A landscape with many valleys, sampled at points; each row gives a point and its height.
A ball rolls from a point to whichever of its 2 nearest points has the largest drop for the distance, and stops where none of them is lower. Distance is the straight distance between rows; heights are no part of it.
q_921: [126 186 119 144 185 116 155 122  94 119 136 158 100 166 100 122  90 113
 165 188]  h=493
q_489: [168  52  90 160 119 119  75 161 158 148 118 157 145 131 121 119 172  91
 133  88]  h=590
q_830: [100 173 193 165 113 117 138 108 163 102 158  57 155 132 159 220  98 180
 105 129]  h=65
q_725: [180  54  89 128 154 123 135 162 123 157  94 179 152 157 134  61 129 181
  76 139]  h=442
q_453: [ 96 161 177 148  32 164 125 118 187  84 170  83 150 138 141 180 113 183
  98 103]  h=681
q_940: [102 169 141 140 129 177 133 119 106 102 121  96 131 108 181 181 140 118
 123 121]  h=433
q_34: [120 103 140 111 174 111 163 123  80 130 115 119 126  97 111 132 127 138
 126 123]  h=510
q_673: [138 131 153 147  93 137  69 120 147 130 145  63 145 123  88 161 116  99
  95 131]  h=370
q_212: [147  85 129 153 140 135  71 140 127 130 115  98 151 136  92 131 123  88
 109 118]  h=339
q_132: [ 71 196 144 109 150 120 142 154 151 116 103 173  70 148 108 142 112 125
 173 155]  h=281
q_203: [104 143 188 132 112 129 121 151 132 107 113 118 151 112 141 121 139 100
 140 109]  h=725
q_274: [ 96 146 182 133 110 153 135 141 149  86 135  84 148 108 198 186 156 147
 128 102]  h=499
q_125: [148 129 130 102 105 137 148 163 142 105 166 126 157 125 141  88 183 111
 116 148]  h=593
q_45: [ 92 148 140 125 180 116 138  77 119  93 155 137  60 122 115 116 112 121
 175 129]  h=282
q_535: [111 183 155  91 103 125 156 110 139 108 165 100 151  99 147 125 106 132
  79 110]  h=737
q_91: [149  84  86 157 126 122  87 164 158 127  82 178 147 137 111  97 154 115
 150 132]  h=552
q_976: [102 186 125 124 208 112 159 114 109 126 134 141  38 120 113 180 104 150
 143 145]  h=373
q_833: [107 125 113 109 140 136 172 132  77 117 126 192  85 158  87 131  85 135
 188 129]  h=523
q_267: [179 124  76 143  97 137  77 149 138 179 104 129 150 121 149  91 140 108
 135 117]  h=368
q_887: [165 108 159 128 125 124  82 159 141  79 156  79 160 100 119 133 125 137
 144 126]  h=454
q_900: [116  93  90 186 155 106 154  60 113 138  96 214  97 176 131  73 133 144
 112 188]  h=415
q_955: [139 141 123  86 151  90 162 163 134 151 112 145 155 146 111 132 106 122
 125 158]  h=411
q_829: [139 136 133 130  67 160 127 141 116 143 155  83 146 110 147 144 170 107
 105 113]  h=372
q_66: [128 161 146 179  79 134  88 129 162  96 142  61 198 118 162 175 100 167
 106  70]  h=477
q_911: [180 148 105 158 113 131  61 165 149 173 119  78 170 124 159 109 150 111
 106  70]  h=423
q_466: [140 134 192 167  41 168 120 143 180 148 165  66 159 126 205 178 159 179
  96  98]  h=490
q_94: [120 113 139 120 125 186  95 165 135  79 127 102 121 116  94 153 139 131
  96 120]  h=630
q_793: [ 93 150 147 160 128 135 117  82 124 111 154  91  85 121  99 207 120  96
 128 138]  h=452
q_931: [141 142  90 164 108 128 105 125 115 171  66 155 141 104 144  97 133 118
 136 150]  h=299
q_711: [166  80 159 115 167 115 156 147  98 177 103 149 145 130 156  90 138 118
 108 167]  h=554
q_941: [140  40  99 157 155 109 132 102 127 151 106 140 130 120 126  74 193 124
 110 153]  h=402
q_286: [ 76 184 130 121 147  98 150 146 154  97 108 160 131 136 132 144 125 116
 158 120]  h=153
q_986: [168 116 106 153 104 104 108 171 139 128 126 143 184  99 161  98 154 104
 141  48]  h=481
q_787: [ 95 211 168 174 130 100 125 113 147  78 144 107 114 104 130 205 118 150
 147 144]  h=216
q_455: [108 136 140 109  65 159 129 132 160 103 164  67 151 130 145 194 125 177
  85  78]  h=694
q_628: [ 98 142  96 131 114 109 143  88 136 114 121 161  99  96 115 112 141 118
 156 134]  h=607
q_289: [184 110 167 137 117 130  86 207 121 153 146 113 177 150  95  93 138 104
 107  97]  h=399
q_624: [143 113  93 131 115 123 111 175 131  94 105 150 177 123 132 102 133 124
 163  94]  h=513
q_243: [105 187 142 112  95 117 162 121 121 104 178  80 144 132 104 193  96 158
 139 112]  h=187
q_751: [101 132 122 124 144 138 112  89 109 129 111  81  86 100 119 170 118 141
 187 128]  h=274
q_106: [133  57 105 140 132  98 134 103 106 155  85 157 141 140 134  66 129 141
 197 147]  h=764
q_844: [178 109 176 110  78 138  90 167 154 165 157  84 156 111 164 169 130 154
  90  62]  h=522
q_686: [121 123 213 125  75 129  98 147 152 133 155  83 166 134 139 130 127 106
 119  94]  h=748
q_361: [ 89 149 117 122 112 116 124  86 128 143 136  54 131 125 134 180 112 126
 162 105]  h=231
q_834: [110 133 108 131 136 173 113  99 111 136  98 104 101 111 153 163 121 103
 139 130]  h=346
q_321: [113 186 144 131 103 149 129 135 105 127 108 140 120 103 107 168  96 127
 120 138]  h=361
q_651: [131  62 120 130 139 109 111  85 136 141 124 126 114 103 101  84 142 110
 105 133]  h=456
q_154: [125 115 105 128 147 173 121 144 119  94 102 147 105 115 101 114 150 144
 108 154]  h=598
q_838: [146  77  89 161 130 108 160  93 101 155  85 216 118 201 143  87 124 206
 112 212]  h=495
q_904: [107 130  96 144 156 145 155 110  90 141  89 168  75 155 113  97 149 161
 184 203]  h=778
q_457: [168 111 146  74 114 118 116 161 135 170 141  93 164 112 159 150  97 129
 111  86]  h=491
q_603: [123 128 125  97 152 133 111 110 172 144  92 141 112 111 175 119 112 103
  97 127]  h=500
q_264: [192  79 106 100 116 124 139 177 140 127 158 156 145 109 141  92 189 135
 108 135]  h=527
q_61: [140  92  88 107 134 127 111 140 147 116 113 106 146  76 144 104 166 146
 102  75]  h=756
q_593: [113 171 160 120 136 126 166 105  97 106 157 145 107 119 138 137 115 105
 168 138]  h=376
q_112: [127 162 130 143 179 124 120 122 117  97 124  90 137 125 106 164 118 111
  93 147]  h=207
q_93: [125 112  97 115  89 132 121  97 136 119 124 163 129 112 119  99 105  94
 131 102]  h=573
q_731: [116  87 113  71 137 180 120 131 127 126 125  92 115 150 136 118 130 118
 144 116]  h=672
q_130: [107 198 158 131 173 107 165 111  87 142 162 166  83 156 119 147  76  96
 171 143]  h=447
q_490: [214  80 120 109 112 131 118 195 131 174 172 159 142 149 135  66 177 126
  97 104]  h=580
q_599: [127 133 151  98 103 129 146 128 154 111 178  93 165 110 162 169 117 135
  66  74]  h=713
q_519: [131 110 104 123  96 126 122 136 156  99 150 120 164  88 143 140 152 122
  77  48]  h=736
q_7: [178 122 171 133 104 101  97 197 132 129 149  93 186 111 103 140 121 133
 120 104]  h=425
q_333: [118 140 128 119 183 118 133  93 153 111 131 148 111 144 150 139  92  77
 101 140]  h=383
q_491: [150  96 121 134 158 125 109 132 134  85 132  89 135 113 104 121 147 121
 168 163]  h=494
q_923: [128  72 158 103 180 114 164 115 122 140 111 162 115 142 139  68 125 126
 130 163]  h=606
q_665: [122 107 111 106  97 148 131 121 104 114 130 162 117 142 101 119  95 103
 186 127]  h=548
q_502: [125 105  86 152 157  90 168  83  95 145  99 211  97 201 107  89  75 208
 156 184]  h=541
q_412: [112 176 166 156 131 114 110 123 139  90 134  63 149 105 121 177 118 149
 117 139]  h=147
q_965: [113 108  94 115 167 121 172 123 109 140 115 193  95 183  81 130  89 140
 130 167]  h=497
q_122: [151  88 104 151 154 101 135  87 128 126 117 208 107 159 122  93  98 124
 136 201]  h=488
q_716: [ 92 131 117 131  82 125 122  93 148  89 142 114 112  88 116 144 156 121
 158 107]  h=638
q_324: [119 217 138 139 119 113 123 101 138 107 142 138  85  90 113 178  96 134
 126 149]  h=297
q_977: [104 174  95  89 161 119 159 110 120 132 123 144  78 126 103 146 106 149
 114 149]  h=424
q_164: [149 131  90 114 135 107 144  79 141 160 124 162 110 157 137  88 102 110
 150 202]  h=544
q_20: [157 164 131 159 113 116  84 147 142 129 130  51 198 102 160 136 123 150
  90  78]  h=459
q_283: [118 104  79 158 110 137 139 122 109 169  69 189 122 143 135  83 167 130
 132 177]  h=188
q_328: [157 118 125 169 107 121  93 144 154 111 115 166 140  87 138  94 168  92
 128 145]  h=614
q_390: [212 102 115 107 111 127  81 170 162 165 183 102 142 132 129  98 188 112
  85  86]  h=569
q_108: [133  67  87 184 143 110 137  99 122 140  75 194 131 135 150  62 170 155
 108 162]  h=312
q_308: [108 166 121 133 139 143 127 139  97 149  75 137 141 129 117 104 108 122
 145 142]  h=357
q_142: [140  94 101 140 158 139 148 102  87 135  98 131 117 141 137  84 141 141
 201 187]  h=735
q_713: [149  59  82 126 149 109 146 170 101 156  80 153 162 134 121  85 147 175
 126 106]  h=468
q_531: [126 137 118 123 138 137 174 127  95 148 119 196 113 158 111 134 125  94
 122 173]  h=536
q_28: [114  80 100 130 184 103 163 137  98 126  91 129 153 141  97  90 139 154
 124 123]  h=487
q_919: [135 123 109 126 108 145 165 126  93 131 141 175 140 160 112  66 141  90
 111 164]  h=577
q_480: [177  82 102 134 136 132 105 166 119 153 131 120 164 151  97  92 131 112
  93 123]  h=371
q_632: [ 81 188 129 142 128  97 142  84 115 113 166  67 121 137 106 191  94 153
 175  96]  h=206
q_287: [139  85 126 133 146 151  97 161 125 161  67 148 138 114 165  90 149 109
 106  89]  h=648
q_305: [ 61 222 163 112 132  98 138 109 181  80 199 118  62 151 117 163 112 154
 158 112]  h=701
q_646: [183 135 102 130  69 166  94 157 139 158 155 118 149 134 156 127 167  83
 114 118]  h=432
q_848: [131 126 134 111 120 139 153 125 104 135 150 116 129 135 110  97 166 105
 135 168]  h=608
q_867: [134 146 128 150 187 149 144 124  71  75 129 146 124 147 102 106 103 115
 150 167]  h=528
q_697: [174  83 113  96 113 104 139 149 157 159 147 180 131 121 126 102 141 108
  98 154]  h=460
q_740: [110 115 109 117  78 140  89 123 150 135 125  74 148 138 140 175 130 110
 156  91]  h=271
q_295: [ 81 133 130 122 186 107 148  81 146 133 123 168  47 145 125 126 131 109
 164 168]  h=390
q_88: [121  95 108 105 146 157 127 113 138 162  81 162 108 120 176  78 149 122
 103 127]  h=587
q_950: [135 158 135 112  55 163 124 137  97 155 130  89 139  97 151 171 120 140
 137 104]  h=322
q_890: [148  77  96 104 160 171 129 123 103 137 113 110 127 170 139  85 122 122
 154 152]  h=698
q_375: [103 153 118 135 233 124 160 124  84 111 136 162  27 145 103 129 108 173
 176 142]  h=290
q_95: [ 94 214 166 107 122 124 158 116  99 120 181 117  84 155  81 186  75 143
 144 120]  h=150
q_868: [ 74 169 162 102 130  91 150 146 182  93 137 111 132 122 138 180 132 140
 149 114]  h=270
q_916: [141 119 146  96 123 121 148 163 106 159 128 114 165 140 131 160 110  99
 129 126]  h=449
q_702: [189 135 134 165  76 103  67 172 153 162 143 114 173  98 145 126 164 112
 132  53]  h=453
q_677: [ 91 100 141 127 148 109 112  65 135 147 103 121  97 106 101 124 113  95
 116 125]  h=496
q_373: [ 54 191 186 136  85 141 123  95 169  78 173  91  91 148 122 179 115 165
 162 107]  h=680
q_233: [134 116  94 178 165 150 141 132  81  98  96 169 135 146 103  88 128 130
 121 166]  h=558
q_492: [111 131 167 155  68 160 132 134 140 125 153  57 163 109 181 185 187 132
 112 103]  h=429
q_197: [ 89 130 123  77 132 177 128 141 132  83 139  96 103 155 101 146 132 133
 136 127]  h=650
q_218: [113 192 124 112  88 104 145  89 114 148 155 109 152 115 103 125  92 110
 102 116]  h=753
q_720: [178 125 153 102  78 124  94 185 154 181 169  90 159 111 124 118 163 146
  66  69]  h=542
q_127: [134 100  85 140 173 116 157  85  74 142  92 174 122 144 118  64  91 182
 133 164]  h=567
q_536: [ 85 175 157 140  61 127 122 100 167  80 164  93 131 116 135 156 140 137
 139 106]  h=662
q_841: [ 68 183 128 129 209 110 156  89 107 119 167 148  21 148 113 108 114 146
 180 102]  h=196
q_230: [106 114 184 118 138 109 145 130 111 135 115 118 119  83 126 190 114 125
 135 103]  h=549
q_512: [174  94 120 108 141 139 146 167  96 170 104 147 154 106 157 128 114 133
 129 130]  h=498
q_332: [101 126 152  84 170 124 179 116 128 105 127 159  96 117 139  75 148 134
 121 153]  h=653
q_914: [141 115 150 133 171 159 100 118 132 106 129 104 136 137 133 130 107  80
  91 138]  h=280
q_109: [113 157 128  75 105  89 142 155 183 138 130 116 149 130 122 148 132 131
 109 130]  h=359
q_851: [169  73  89 113 125 136 125 144 128 159 112 182 133 161 104 104 107 128
  96 155]  h=406
q_991: [140 104  89  76 170 141 160 110 120 136 117 162  96 140 125 127  96 158
 127 159]  h=463
q_147: [114 110 179 153 122 135  91 155 144 138  84 125 142  98 142 119 148 100
  97  79]  h=693
q_38: [129 138 159 153 101 130  97  92 127 122 148 123 109 117  95 156 116  78
 122 158]  h=412

Where does a ball stop that starts at each point below?
q_519 => q_841
q_848 => q_841
q_535 => q_841
q_390 => q_286
q_923 => q_286
q_373 => q_841
